A landscape with many peaks, sampled at points; each row gives a point and its height.
A climber steps from a point to the highest of its 2 nearest points, and stops where none of them is higher. Distance is the straight distance between rows; heights are no part of it.
j71: 118 133  86  86 133 101  83  85  90 103 102 115  96 103 105  95  78 106  91  51  96 108 112 108  65  (h 392)
j295:  93  96  68  70 106 105 113 105  93 115  96  92  92 100 101 114 116  75  76  93  96 111 117  90 106  (h 553)
j932:  97 109 104 120  91 116  51  79 107 107 111 105 111 112 116  79  85  98 114 113 106  98  74 114  94  (h 383)
j121:  66  97 126 119  86  59 131 104  83  87  94  93 105  80  90 111 111 113 151  96 107  85  92  77 113  (h 260)
j141: 135  86  96  96 107 104 114 120 140  81  86 108 103 104  92 114  82 110 101  80 112  89  88 140  72  (h 219)
j240: 117  99  69  93 113 107 135 105 115  86  87  96 113 114  92  75 111  86  84  93  71  91 104 112 106  (h 128)
j955:  89  66  71  84  88  89 145  68 111 119 104  85 109  88  89  89 122 101 120 102 100  71  99 109 113  (h 257)
j34: 135  83 102 109 108  93  95  76 104 112 107 131  89 103  91  99  91 147 104 105 120 108 112 111  67  (h 299)
j222: 102  85 116  95  68  80 113 141  95 102  87 103  88  84  99 128  96 121 116  89 125 102  84 104  76  (h 434)
j941: 126  81  99  77  90 105 103 104  85 107  91  92  84 119 107  80  97  93  97 107  95 102 105  92  96  (h 320)
j730: 126  94  81  88 108  90 107 112 108 100  87 101  78 109 111  96  80 110 131  56 117 103  89 124  58  (h 307)
j577:  95  86  95  74  98  86  84 106 109 101  86  99  79 102 112 135 103  87 134  90 135 105 124  82  81  (h 11)
j802:  68  98 126 117  76  74  94  94  93  77 101  71 130  79 127  94  85 106 148 118 121 110  89  71 140  (h 270)
j737: 135  84 135  99 106 112  83 115 112  74  97 114  87 112  90 110  94  90  86 119  98 106 115 101 104  (h 504)
j930:  66 114 104 128 117 115 127  80 101 105 102  93 116  91  96  75 117 114 113 120  88  88 114  92 121  (h 312)
j671: 102 102  59 116 103 104  95  88  99 131 118 119 107 105 102 104 118 111  73 112 109 117  95 113  96  (h 40)
j96:  91  97 121  94  79  93  81 113 109  86  88  97  98  98 109 103  80  92 136  87 114  84  81 100  89  (h 380)
j524: 117 111  76 118 118 104  79  89  80 111 117 123  86 123  99 106 123  90  98 100  97 129 114 103  97  (h 26)
j891: 124 149  89  98 128 112  79  81  77  94 116 116  99 101  88  94 105 100  60  91  72 118 129  92  92  (h 360)
j748: 129 100 148  98 115 117  64 116 101  81 107 108  85 108  94 106  76  88  85  98  93 107 103 107  94  (h 520)
j605:  68 116  82 116  73 109  97 107 101 123  97  92 118  87 110 104 105 112  84 113 109  98  73 107  96  (h 410)
j277:  94  68  83  94  83 101 118  89 106 130 111 101 106  84  93 116 118 114  76 126 113 102 104 100 108  (h 385)
j759:  82  94 104 113  95 103  79  84  94  97 114  98 100 108 102  97 119  72 113 124  93 110 104  81 131  (h 404)
j812:  78 127  67 118 107 107 117 107 128  97  84  95 123  93 102 100 102 108  98  82 100  79  90 121  90  (h 192)
j648:  88 106  98 111  84  82 149 113  86 109  83  71 114  81  89  84 106 101 111 105  82  79  47 104 121  (h 83)
j871:  86  88 138 113  79  79  65  89 103  78 115 103 118  91 130  99  70 116 138 104 124 112 102  89 108  (h 502)
j572: 115  59  88  82  85 103 103  77 118 122 107 106 102  90  84 114 112 120  82 143 121 107 119  92 104  (h 366)
j435: 107  71  82  86 103  83 164  91  87 115 121  88  89  86  85  90 121  81  88 107  79 103  83 131 150  (h 311)
j351: 102  91  59  64 114 102 149  89 106 120 106  92 106  98  93  86 116  93  68  89  81 108 121 103 112  (h 368)
j864: 120  82 120  75  91 110 105 119 107  76  77  92  89 110  98 102  98  76  93 110  90  89 112  86 109  (h 455)
j835:  66 105  72  70  98 101  98  97  86 111  95  84  93  98 105 112 115  72  98  81  94  95 118  79 104  (h 510)
j665:  87  91 108  98  97  88  78 107 111  83  99 108  92 103 103 131 103  82 134  96 127 102 114  84 100  (h 15)
j216: 128  78  68  88  94  94 109  96 107 118  93 103  89 110 104 106 103 117 108 100 123 108  97 111  76  (h 50)
j229:  99  73  69 121  93  90 132  86 107 122 116 100 110  98  87 100 128 108 105 125 109  90  76 122 119  (h 232)
j719:  85  84  77  81  97  97 124  85  74 129 118  85  90 101 100  91 121  81  85  98  86 107 100  98 125  (h 544)
j995:  87  84 102 117  90  67 120 105  66 110 107  97  88 101  90 105 120  91 131 105 106  95  72  91 120  (h 229)
j162:  68 102 121 114 104  96  81  97 125  64 101  98 125  88 112 119  97  89 115 117 115 105 120  80 130  (h 208)
j578:  93 139 120 132 117 129  83 107  94  87  97  90 109 108  98  73  97  97  71 118  73 101  86 114 113  (h 489)
j545: 131  92  63  82 117  94 101  84 111 121  92 105  80 107 115 125 100 123 111  87 138 121 114 107  58  (h 59)
j779:  77  82 132  95  78  68 104  99  89  80  94  85 111  87 112  95  94  92 140 114 106  96  92  65 130  (h 283)
j231:  80  75  92 110  86  73 125  99 110 110 104 114 104  84  85 133 123 125 119 107 129  96 115  98  95  (h 251)
j39: 121  83  72  65 103  84 139  88  97 128  93  99  94  95 101  99 104 135  81  96 111 110 134  94  77  (h 99)
j780:  88 106 114 122  71 100  99 137 112  94  90  91 111  82  98 122  99 102  87 124 113  93  57 112 112  (h 532)
j989:  76  91 128  78  69  83 104  97  98  85  83  81 111  86 113  85  81 100 136 100 100  79 106  64 109  (h 302)
j436: 137  85 107  78 126 107  85  90 115  93  88 102  66 103 110 141  99 103 120  95 133 119 129  94  67  (h 2)
j72: 114 111  84  68 112 104 106 129  85 100  91  88  85 108 102 111 111  76  63  96  89 129 118  89 105  (h 516)
j31: 104  99 136 120 129 105  59  85  97 104 130 127  94  96  97 106  71 122 121  65 115 108  99 108  69  (h 352)
j956: 107  93  98 115 104  89  96 101  67  92 104 102  73 129  96  87 121  79 138  96  89 107  98  94 107  (h 258)
j483: 103  74  90  78  66 100 101  89 120 112  87  93 112  99 103  93  96 110 110 112 112  82  95  97  94  (h 151)
j863:  94 101 113  99  76  95  99 137 106 100  90  96 100  85 102 127  95 102  83 107 114  96  79 105  97  (h 507)
j686:  96 100 108 107 109 102  73 117 121  84  99 115  94  99  98 139  96  84 111  90 123  99 101 111  93  (h 20)
j468:  92  75  57  70  82 102 131  71 105 128 105  78 108  99 102  77 114  86 104  97  92  83  93 109 113  (h 278)
j185: 123 116 108 100 110 103  82 137  73  91 102 103  80 120 104  91  90  87  67  95  85 133  85 114 100  (h 545)
j291: 112 102  78  94 104  98 105 117  74 123 118  97  89 116 103  89 117  85  60 114  85 140  91 104 116  (h 476)
j485:  81 106 138 116  85  95  61  95  95  85 108  96 113 100 123  86  71 100 127 111 111 106  85  89 114  (h 513)
j479:  80 120 112 103  84  87  85 123  90  83  81  85  92 101 106 100  84  85 129  73  99  83  67  99  90  (h 361)
j894:  95  81 139 105  78  91  75 118 101  83 107 107 101  94 107 117  93  96 103 135 120 111  95  83 123  (h 416)
j301: 114  88  71 113  96  96  98  93 106 124 107 120  97 106 102 110 107 124  90 106 122 109  96 115  83  (h 44)
j193: 110 113  91  98 105 105  88 120  71 118 110 111  89 106 104 100  97 104  46 111  97 131  97  99 100  (h 465)
j546:  93  85 131 101  89  75  99  99  90  90  97 116  83  99 103 100  88 127 144  85 119  96 119  86  81  (h 217)
j371:  89  90  80  81  80  78 132 110  89 116  88  89  97  93 102  99 105 110 113  83 107  86  97  95  88  (h 356)
j45:  89 116  79  64 101 108  92 103  90  98  84  82  90 113 107  93 102  70 101  74  85  93 119  80  91  (h 469)
j253:  97  90 129  63  65 100  93  98 108  90  78  84 108  93 115  82  71 106 111  97  99  80 113  77  88  (h 326)
j486: 115  67 102 127  97  93 116  93 101 107 112 124  98 104  83  99 112 131  91 135 108 102 103 109 103  (h 272)
j296:  96 139  90 119 107 137  82  89  94 104 100  78 112 114  99  61 110  89  67 120  63 109  87 111 117  (h 463)
j35:  87 122  85 118 128  90 124 121  72  81 102 100  90 119  91  91 125  80  91  81  67 108 113 100 114  (h 250)
j92: 107  99  91  94  68  89 129 122  95 102  78  73 110  97  97  82  93  95 104  97  87  79  49 106 105  (h 61)
j209:  75  69 127  97  84  79 126  99 100  92 106  91 106  79  90 112 111 103 118 128 110  94 109  75 132  (h 500)
j580: 119 113  57  99 118  92 101  96  89 125 117 122 103 118 103  93 113 104  67  98 100 139 101 109  93  (h 35)
j101: 121 117  86  79 122 113 103 122 107  85  85 101  97 104  93 120 108  76  65  87  86 117 132  93  99  (h 479)
j124:  72 102 135 123  82  69 107 108  86  86  99 105  98  89 105 102  94 121 147  89 111  91  97  84  99  (h 233)
j800:  84 123  50  98 131  93 114 102  95  99 101 109  98 111  97 117 126  81  91  71  95 114 126  97  94  (h 372)
j540: 110 105 100 110 118 110  61 105 111  93 111 122  89 104  94 144 111  85  93 101 117 117 117 105  95  (h 23)
j993:  79 105  86 102 120 119 122  64 116  89  99  97 115  98  90  84 125  93 109 101  71  80 142  81 120  (h 204)
j145: 109 127  68  95 133 102  94  88 107  89  97 115  96 108  93 121 114  90  96  69  95 106 135  98  86  (h 316)
j992: 132  95  91  84 110  92 108 109  68 110  97 102  74 120 112  86  97 101  89  94  94 124 111  94  89  (h 333)
j440:  68 117  98 120 122 114 117  76  95  92 105  90 110 101  93  80 124  90 113 105  71  88 124  82 128  (h 249)
j217:  75 116  96  89  97 105 122 121 114  74  71  78 111  88  96 102 101  81 103  92  82  70  99  91 108  (h 134)
j677:  88 116 131 117  95 109  44 115  93  85 112  97  94 111 107 105  95  73  97 119 101 113  79 103 119  (h 496)
j982:  86 112  85 116 122 107 154  89  98 100  97  95 119  95  90  65 111 119  80 104  69  84 111 105 115  (h 179)
j828: 114 115  71  85 115  97  94  97 102 108  89 111  90 106 110 106  85 108 111  55 111 104 113 110  62  (h 357)
j676: 113 102  77  93  92  93 117 121 124  99  82 104 106 100 106 105  86 118 109  66 110  93  83 127  66  (h 255)
j984: 122  85 144  98  99 108  90 107 123  72  92 109 103 102  95  98  78 101 100 113  95  86 113  99 100  (h 483)
j735: 117 105 123 104  98 114  80 117  82  91 103 106  85 114 102  89  84  94  75 110  84 103  93 104 102  (h 531)
j331: 150 113 108  98 139 107  79 110  84  93 110 114  69 121 107  95  85  90  96  72  93 140  96 119  79  (h 261)
j215: 118 105 115  91  98 114  68  68 112 102 104 115 108 101 108  84  72 115  98 101 101  90 110  92  82  (h 363)
j178: 100  98  96  66  95 104  88  97 102 101  82  95  90 102 106 107  93  85 104  88 106  93 125  80  90  (h 436)
j919:  92  93 105 105 105 108  97 100 116  91 103 114 102  96  89 122 110  99  85 121 104  97 123  87 112  (h 435)
j595:  86 123  79 103  99 108  75 104  83 122 109 103  96 102 108 106 104  97  60 105 100 119  94 103 100  (h 456)
j575:  69 137  71 134 128 110 118  96 112  93  91 105 119  98  98  93 110 111  94  89  88  88 105 114  94  (h 143)
j790: 127 123  95 108 144 109  77  80 110  83 109 130  95 102  84 130 106  94 101  77 104 104 132 105  80  (h 290)
j817:  69 123  75 101  95  95  79 120  75 101 100  80  85 116 103 105 114  65  93  89  94 112  72 104 109  (h 440)
j784:  92  98  89  83  90  96 113 106  97 105  82  95  97  96 105  98  97 101  95  87  99  85 111  89  88  (h 402)
j805:  71 104 117 116  81  82  86  94 123  80  97  88 134  81 119 111  90 103 140 110 126  98  86  90 119  (h 254)
j324: 128 150  95 101 144 109  76  85  78  91 119 122  93 103  91  98  91 101  80  68  80 118 119 103  77  (h 371)
j504:  91  89 104 114  98  72 130 112  64 113 110 114  81  98  95 105 113 124 102  99 109 105 112  94  95  (h 213)
j248:  95  86 105 119  98  74 104 106  55 108 113 111  71 118 102  96 115  95 133 101 107 107  92  89 105  (h 243)
j11:  88 104  87 122  81  86 101  93 100 100  90  92 109 111 104  74 100 102 148  95 100  77  58 105  98  (h 189)
j200:  97  80  67  77 101  90 136  95  95 104  99  79  92 107  93 103 130  66 123  86  93  89  99 101 118  (h 411)
j64:  87 107 115 132 104  92  78  97 118  78 105 114 107 103 105 102  92 100 140  95 115  88  81 112  99  (h 381)
j218: 121 102  91 107 114 112  64  85  98 103 117 119  86 114  95 127 127  81  99 113 108 128 127  87 106  (h 24)
j680: 122  96 141  76  99 111  61  64 120  90 108 105 120  95 113  80  51 115 106  92 100  93 118  89  81  (h 353)
j411:  90 113  77 100 100 121 110  97  94 110  98  79 113 105 103  73 109  89  69 115  67 102  84 105 119  (h 432)
j23:  95 109  98  97  87 111 128 104 124  99  76  96 122  84 100  86  87 130  81  95  90  73 105 109  82  (h 245)
j447:  95  99 127 130 120 102  57  75 119  80 121 117 114 111 109  93  81  98 140  94 110  99  94 112  97  (h 364)
j502: 112  96 142 100  99 102  74 125  95 105 108 112  81  91 104 120  67 118 104  78 123 111  89 111  74  (h 329)
j350:  66 100 101  86  92  93 117 102 123  76  77  81 115  87  98 106 105  78 127  95 102  68 107  79 117  (h 131)
j714: 105 100 123 122  87 118  83 125 115  94  99 104 109  96 100 109  92 100  70 138 104  99  75 113 112  (h 505)
j422:  90  90 127 105  62  82  90 124  94 106 100 109  94  86 107 122  94 125 124 105 126 104  82  97  89  (h 415)
j618:  72 130  89  99 101 116 102  95 131  94  80  92 123  85 105 105  89 107  98  80 101  70 109 103  84  (h 246)
j639:  97  78  90  98 109 101 127 113 113  92 101 106  97  94  81 132 128  87  83 113 106  97 121  94 119  (h 482)
j642: 121  75  82  72  95  81 169 122 102 106  91  80 104  94  89  87 106  93  79 104  85  98  82 114 122  (h 540)
j202: 106  91 126  85  85  99  94 133  95  73  80  90  88 105  99 102  89  76 108 104  94  87  87  87 108  (h 430)
j515: 141  89 109  90 112 104  90 120 105 103  96 113  75 103 105 127  88 109  84 104 121 122 103 109  76  (h 342)
j672:  87 124 109 100  96 114  65 129 108  99  97  98 102  90 105 133  81  91  58 100 110 104  82 114  89  (h 608)
j542:  77 104 107 122  95  92 134  97  76 110 101  80 108  90  95  73 113 101 116 113  85  80  70  97 128  (h 111)
j551: 127  57  88  77 101  75 158 102  85 118 110  83  82 104  86  94 124  83  99 114  95 107  88 120 134  (h 247)
j558: 129  57 101  85  84 105  96 101 111 118 104 105  86 102  96 123 108 108  79 143 127 117 107  96 103  (h 355)
j607:  64 108  84 125  91 103 129  83  83 142 117  87 112  86 103  78 117 120  96 116 100  92  78 107 116  (h 161)
j82: 134 102 112  83 110 107  78  96  71 110 101 111  71 113 110  91  86 106  86  96 101 123 114  90  81  (h 343)
j527: 142 118 114 117 130 116  51 101  83  99 131 120  83 120  95  97  88  92  82  83  86 133  88 125  87  (h 256)
j310:  92  85  87  89 100  96 146  93 101  89  87  75 107  99  87  79 116  81 115  97  71  69  92  98 126  (h 265)
j872:  95 103 141 113  74 105  82 123  98  90  94  91 105  94 104  90  84  99  92 132  96  94  67  96 115  (h 488)
j9: 121 111 110 130 116 115  57  98  91  88 115 116  84 126  96  92  99  84 105  93  87 118  94 118  98  (h 252)
j688: 147  80 122  81 109 111  92 114 106  77  84  99  73 119  98 110  99  81 108 106 102 107 114  98  94  (h 486)
j21:  75 115 100  99 110 110 129 107  99  75  81  75 109 101  90  84 113  77 107  96  66  74 107  87 124  (h 185)
j230:  77  81 101 121  92  79 128  93  80 119 118 111  95  90  91 109 122 124 110 117 112  98 109  95 110  (h 230)
j293:  99 117  78  96  99 111  99  96 134 108  88 111 123  80  99 126  90 121  73  84 115  88 113 112  70  (h 506)
j17:  72  90  61 114  87  90 144  78 100 144 118  94 117  83  98  93 123 121 100 110 108  91  80 124 111  (h 193)
j417: 121  81 142  99 117 105  79  90 131  82 109 113 106  99  93 100  65 116 126  76 111  85 102 116  74  (h 428)
j981:  77 103 108 117 107 116 116  74 114 106 105 100 120  85  98  88 113 124  89 127  95  90 123  82 119  (h 370)
j809: 110  94 142  97  86  95  92 123  99  71  84  95  89 106 102  90  73  90 129  90  98  79  83  95  98  (h 403)
j93:  94 127 149 101 119 120  37 104 100  87 117  93 102 103 100 105  69  80  80  91  91 107  94 104  92  (h 317)
j56: 116  92  99  92 121  96  85 104 102  94  93 110  67 110 106 135 103  91 127  85 130 113 121  97  78  (h 6)
j90: 104  85 121  99  96  80 107 116  79 105  96 114  68  97 101 113  96 125 115  94 120 109 118  88  82  (h 206)
j695: 164  87 123  91 146 105  94  93 100  99 103 114  65  98 102 111  77 130 104  83 118 127 110 113  59  (h 324)
j624:  95  85 119  90  75  93  87 117  91  91  95  89  95 104 102 106 100  81 112 120 106  98  84  84 117  (h 426)
j887:  87 122 134 138  83 105 100 126  92 103  95  85 112  87 100  85  93 114  99 136 100  95  50 106 119  (h 460)
j621:  96 107  72  88 119 103 150  93 105 104  95 101 116  93  92  83 108 116  63  91  72  94 127  96 104  (h 273)
j869: 135  92 149  94 120 107  91  93 117  74  99 118 100  97  87  98  71 114  97  93  94  88 121 105  82  (h 452)
j78:  80  77  73  84  85  87 143  91  98 129 108  89  99  84  95 108 118 103 102  95 109  88 104 104 109  (h 303)
j269:  64 127 126 134  96  86 128 126  88  86  82  83 107  80  91 100 106 105 115 105  96  82  73  93 115  (h 367)
j592: 107 114  92 115  75  99 119 126 109 105  87  95 120  95 109  77  81 130  93  91  95  90  56 133  81  (h 69)
j134:  76 117 126 117  87 105  56  98  95  91 105  85 110 104 119  80  86  85 114 128  99 107  74  89 125  (h 503)
j627:  86  61 108  96  96  89 123  97 106  96 110  98  93  89  82 121 124  99 108 124 117  96 119  89 123  (h 552)
j26:  90  90  99 104  93 108 110  87 108 113 106 110 113  84  93 108 108 122  75 125 106  94 120  87 103  (h 409)
j718: 103  71  78  62  81 120 116  69 103 122 105  74 102 105  98  73 113  75  94 112  75  87 102  92 125  (h 292)
j167: 117  95  96  88  88 114  64  74  99 112 102 107  98 115 110  88  93  93  96 112 101 106 107  93  93  (h 369)
j423: 147 116  94  92 141 107  87  90 103  90 106 120  79 103  98 133  99 100  93  86 114 127 125 106  75  (h 277)
j713:  67 114  97 131  86  94 121  82  69 137 109  78 114  90 107  61 110 120 124 118  95  90  61 103 116  (h 137)
j591:  89  80 134 127  84  95  81 103 100  86 119 101 115  93 108 103 103  98 106 152 117 118  86  85 145  (h 408)
j497: 113 106 111 105  97 101 127 110 109 100  88 113 114  88  97  88  81 140  63 100  88  90 109 110  80  (h 309)
j529:  95  86  59  76  99 102 128  97  96 115 111  76  94 103  93 102 130  58  94  93  86 107  90 110 132  (h 493)
j7: 137  90 134  98 125 100  90 122 100  97 104 118  66  92 103 128  77 125 100  78 128 121 102 115  67  (h 335)
j338: 109  73  81  76  95  77 163  98  98 105  87  77 102  97  84  85 110  93 109  91  88  77  90 109 113  (h 373)
j311: 115  62  79 115  83  90 114  85 112 115 110 108 104 107  88  98 117 118 109 129 117  92  87 115 103  (h 253)
j810:  71 117  73 118  95 108  93 108 102 108  98  92 110 100 102 109 114  90  92 105 103  98  80 110 107  (h 431)
j973:  90  96  93  85 102 108 114  90  61 128 126  91  82 101  98  87 122  79  67 107  67 124 114  94 132  (h 511)
j555:  66  91 104  88  89 101 134  92 125  84  84  68 126  71  94 103 109  88 125 113 100  73  94  76 136  (h 165)
j929: 154  83 106  96 130  96 101  78  95  99  98 121  69 108  97  98  91 140 114  95 117 120 125 106  60  (h 313)
j466:  90 104 126 108  94 106  67 125  80  87 109 102  86 108 100 116 105  78  88 123 100 115  96  89 121  (h 491)
j299: 125 107 118 105 123 108  64  90  85 105 112 124  83 107 102 100  78 113 100  82 104 110 105 105  75  (h 348)
j363:  97  91 116 126  90 105  67  85  98  95 121 104 108 112 107  86 113  87 112 145  98 116  89  89 135  (h 399)
j487: 119 111 107 102 121 113  52  63 115  85 114 121 104 114  99 100  98  85 116  91  92 106 126  93  97  (h 244)
j691:  86 128  65 134 135 108 122  83 103  95 103 113 115 105  91  90 127 103  85  92  76 100 118 104 108  (h 164)
j926:  96  98  93 115 107  87 101  93  97  78  98 104  91 121  95  94 116  78 148  92  96  85 102  94 106  (h 291)
j723: 100  98 138  69  87 104  74  83 124  84  91  98 120  88 117  89  57 110 109  91 103  88 126  82  89  (h 344)
j89:  80 122 103 112 112 101 103 115  80  77  91  94  88 111  98  91 109  81 101  83  80  89 104  95 105  (h 294)
j180: 112  97  93 108  63  87 133 117 103 104  82  87 113  96  99  77  94 128 113  94  93  83  52 119  87  (h 49)
j160:  65 105 125 118  94  73 130 105  89  92  93  79 109  77  91 106 114  96 137 109  99  82  80  75 133  (h 301)
j29:  96  88  55  75  94 106 115  68  99 127 103  92 105 107 103  83 115  96  99  92  94  93 112  96  98  (h 304)
j751: 103 105  76  89 115 124 103  66 113  93 100 101 111 105  85  94 125  83  91  96  66  94 142  82 109  (h 175)
j470: 107  95 118  93 109 112 101 108  81  92 103 108  87 103  91 107 114  90  73 116  81 111 131  78 119  (h 453)
j866:  77 111  90 101  93  98  82 105  64 109 107  84  85 116 103  90 117  70 107 100  87 104  85  89 113  (h 429)
j358: 115 106  98  81 119 114 107  98  99  85  93 108  92 101  84 119 116  85  74 100  81 107 147  78 106  (h 433)
j728:  89 120 138  96 105 117  51 105 112 111 117 101 116  82 105 120  58 110  79  77 111 100  88 114  70  (h 323)
j320: 101 132  80  79 112 108  82  87  94  96  88 100  97 112 110  88  86  89  95  62  83  94 118  95  74  (h 425)
j553: 114 106  76  92 112 114 109  84 112  91  92 105 110 112  94  83 107  96  88  94  75  86 123  99  96  (h 156)
j840: 120 107  85 109  88 109 106 114 129 100  90 103 120  98 105  87  77 120  78  97  98  91  73 134  77  (h 86)
j102:  78  96  82 111  98  92 112 101 116 101  96 111 105  93  94 125 111 107 110  92 120  88 111  99  90  (h 284)
j630:  67 137 106 104 102  97  97 125  87  72  76  80  94 102  97  98  93  81 110  78  84  82  87 100  99  (h 328)
j860: 102 130  93 108 120 119  94  78  86 101 106 115 105  98  94  89 108 110  68 105  77 102 125  85 100  (h 341)
j589:  93  86 134 103  59  85  72  98 110 111 113 115 108  81 115 115  83 140 124 100 136 114  97 100  81  (h 405)
j37: 100 104 136 102 101 113  53 123 106 112 117 107  94  87 103 128  64 105  90  77 122 111  73 120  72  (h 325)
j265:  94  97 141 122 125 100  55  75 115  92 129 120 113  99 106  95  66 112 140  70 112 103  96 109  79  (h 358)
j587:  79 122  74  98  96 110  62 107  95 107  97  92  98 109 107 111 104  77  81  96 103 110  86 107  95  (h 449)
j766:  96 127  94 108 104 111  83 137 102  98  99 103 104  97  99 119  89  99  41 103  99 115  84 119  96  (h 593)
j454:  73 106  60  80  82 110 120  82 109 131  92  85 116  85 107  88 104 112  87  89  96  84 102  96  91  (h 351)
j159: 137  86 104  81  95 116  75 112 107 108  95 105  84 101 102 133 100  93  70 127 120 123 108  95  96  (h 349)
j322: 104 110 116 126 111 107  51  82  95  83 118 114  95 123 103  92 103  76 124 103  91 111 106  98 104  (h 248)
j974:  78 116 132 115 119 105  81  93 132  67  97 104 123  92 105 110  83  97 114 100 106  90 122  94 106  (h 223)
j259:  80  81 117  99  77  91 126 114  92 103  98  85 103  83  91 103 111  98  99 124 100  87  85  85 127  (h 454)
j469: 109  98  80  93 107 109 109  99  73 125 134  95  91 108  91  93 130  77  53 115  71 143 110 105 132  (h 490)
j336: 123 124  65 115 130  91  89  93  75 113 121 122  91 131 103  83 113 100  93  86  87 143 101 110  90  (h 30)
j716:  84 101  67 103 112  93 110  90  98 108 102 108  98 107  99 110 121  96 108  86 103  95 114  97  94  (h 315)
j403: 101 101  69  82  86 105 105  79 117 122  86 105 117  90 105  98  92 123  91  87 112  87 114 101  71  (h 424)
j610: 111  82  87  82  81 109 112  95  87 112  96  85  99 114 105  67 102  88  89 110  79  92  93  94 111  (h 308)
j923:  97 118 127  98 123 112  67  70 128  72 102 111 120 100 102  98  85  90 112  97  93  92 134  87 104  (h 238)
j281:  81 120  71 123 132 102 133  98  90  95 111  99 103 106  86  92 134  85  86  89  66 109 118 103 122  (h 203)
j117:  95 102 129  87  73  87 113 149  96  85  74  94  90  79 101 127  87 109  99  89 108  93  91  99  87  (h 471)
j559: 110 110 147  83 112 118  49  99 103 101 113 101 102  92 102 109  55 101  84  79 102  98  94 100  75  (h 319)
j214:  64 117  80  93  91 116 110  83 124 112  85  87 123  84 107  94 104 109  96  94  98  77 111  89  95  (h 300)
j233:  96  78  84  79  95  97 161  99  94 118 108  79 104  85  89  76 112  90  73 105  74  94  83 119 135  (h 397)
j789:  68 106 104 117  97 103  95  96  81 105 110  85  98 103  99  95 120  75 113 119  92  99  81  89 133  (h 417)
j267: 107  90 122 108  84  98  66  93 114 113 113 121 103  92 107 110  73 130 117  89 132 106  89 117  69  (h 398)
j382: 121 110  79 108 103 111 103 113 114  99  95 106 111 112 100  88  99  98  72 104  90 102  81 126  95  (h 98)
j114: 104  87  84  91  92  88 108 105  91  88  88  85  93 119  95  95 118  61 133  94  93  86  82  92 110  (h 337)
j899: 111 114  55  70 123  97 123  91  99 109  97  98 101 106  97  99 116  86  78  78  88 116 133  92  96  (h 470)
j729: 108  90  74  84  81 104  90  91 119 106  87  94 103 116 110  91  96  87 119  92 108  82  88 106  85  (h 160)
j208:  96  89  92 115  73  71 111 103  81 115 101  94  97 104  97  95 109 103 142 100 112  89  54 101 102  (h 210)
j596:  92 115 108  98  95 116 110  99 144  81  72  95 128  84 102  98  82 110  91  98  92  67 109 108  84  (h 202)
j18: 154 129 103  88 157 104  87 100  89  91 114 116  75 105 102 112  88  99  92  67  99 137 112 110  69  (h 268)
j197:  84  98  75 101  80  95 104  93  95 111  94  86 106 106 106  84 106  89 120 101 100  80  79  98 102  (h 171)
j644:  71  87 115 101  94  93 111  89 124  67  94  84 129  83 104 100 100  96 127 125 106  90 115  73 138  (h 191)
j503:  89  89 135 102  95 103  91 106  83  86 104 102  93 102 100  99 107  89  87 129  87 107 118  72 132  (h 477)
j76: 114  99  99  85  95  94 125 119  98 100  85 106  98  98 100  89  87 123  76  90  93  96 110 102  83  (h 354)
j715: 107  60  70 100  92  86 143  92 103 135 122 100  98  92  85 110 128 111  89 122 117 107  92 126 119  (h 205)
j614:  82 122 117 141  96  97 115 128  87  93  95  98 107  91  97  97 101 113  99 114  94  89  68 108 111  (h 420)
j437: 130  94  57  68 109  84 124  89 109 126  90 105  94  98 111 106  94 134  93  84 124 123 119 105  57  (h 75)
j661:  80 112 109 108  72 111  74 106 110 113  99  99 112  89 115 107  86 114  91 107 116  95  82 104  90  (h 393)
j286: 103 129  94 107 113  98  96 147  95  87 100 101  96 113 101  98  85  92  60  86  90 124  74 126 100  (h 567)
j857:  88 126  98  93  92 114  86 115 121 104  89 103 116  80 105 124  78 115  62  89 108  92  97 113  78  (h 573)
j256: 119  99  86 110 102 119 107 112 112  87  94  96 106 114  90  91 113  78  81 112  73  99  92 113 114  (h 105)
j880: 103  91 109  98  78 106  55  71  99 105 110 102 107 113 120  71  86  95 119 124 105 104  90  86 108  (h 377)
j882: 104  98 117 118  89 101  61  96  95 108 109 116  89 108 111  91  78 108 122  91 111 101  79 115  82  (h 390)
j921: 104 128 136 126 115 119  73 109  87  81 103 100 100 113  98  75  80  96  81 101  72  98  83 117 100  (h 512)
j99: 105  84 131 122 107  96  89  94 134  73 102 115 112 102  95 102  83 111 132  97 114  84  99 115  91  (h 406)
j186: 112  80 113 135  99  92  93  79 104 111 116 135  97 101  90  95  96 152 103 120 118 102 107 111  82  (h 288)
j913: 118  69  82  72  77 100 120  80 106 122  89  92 101 103 101  82  99 118 101 105 104  87 110  96  84  (h 140)
j848: 101  75  86  57  83  96 134  72  97 129  94  91  99  89  93  87 101 128  88  99  98  89 131  86  87  (h 122)

Where does a climber stop that starts at each point below?
j350 | j800
j805 | j780
j301 | j719

Call two points neighbours if one is among the 2 nearest of the other. Go from one point of each pair to the other, from neighbour to neighbour, staying as high as possible. Name the lowest point that can't be avoided.
j719 and j642 | j350
j719 and j627 | j363
j672 and j627 | j624
j485 and j672 | j955
j485 and j295 | j358
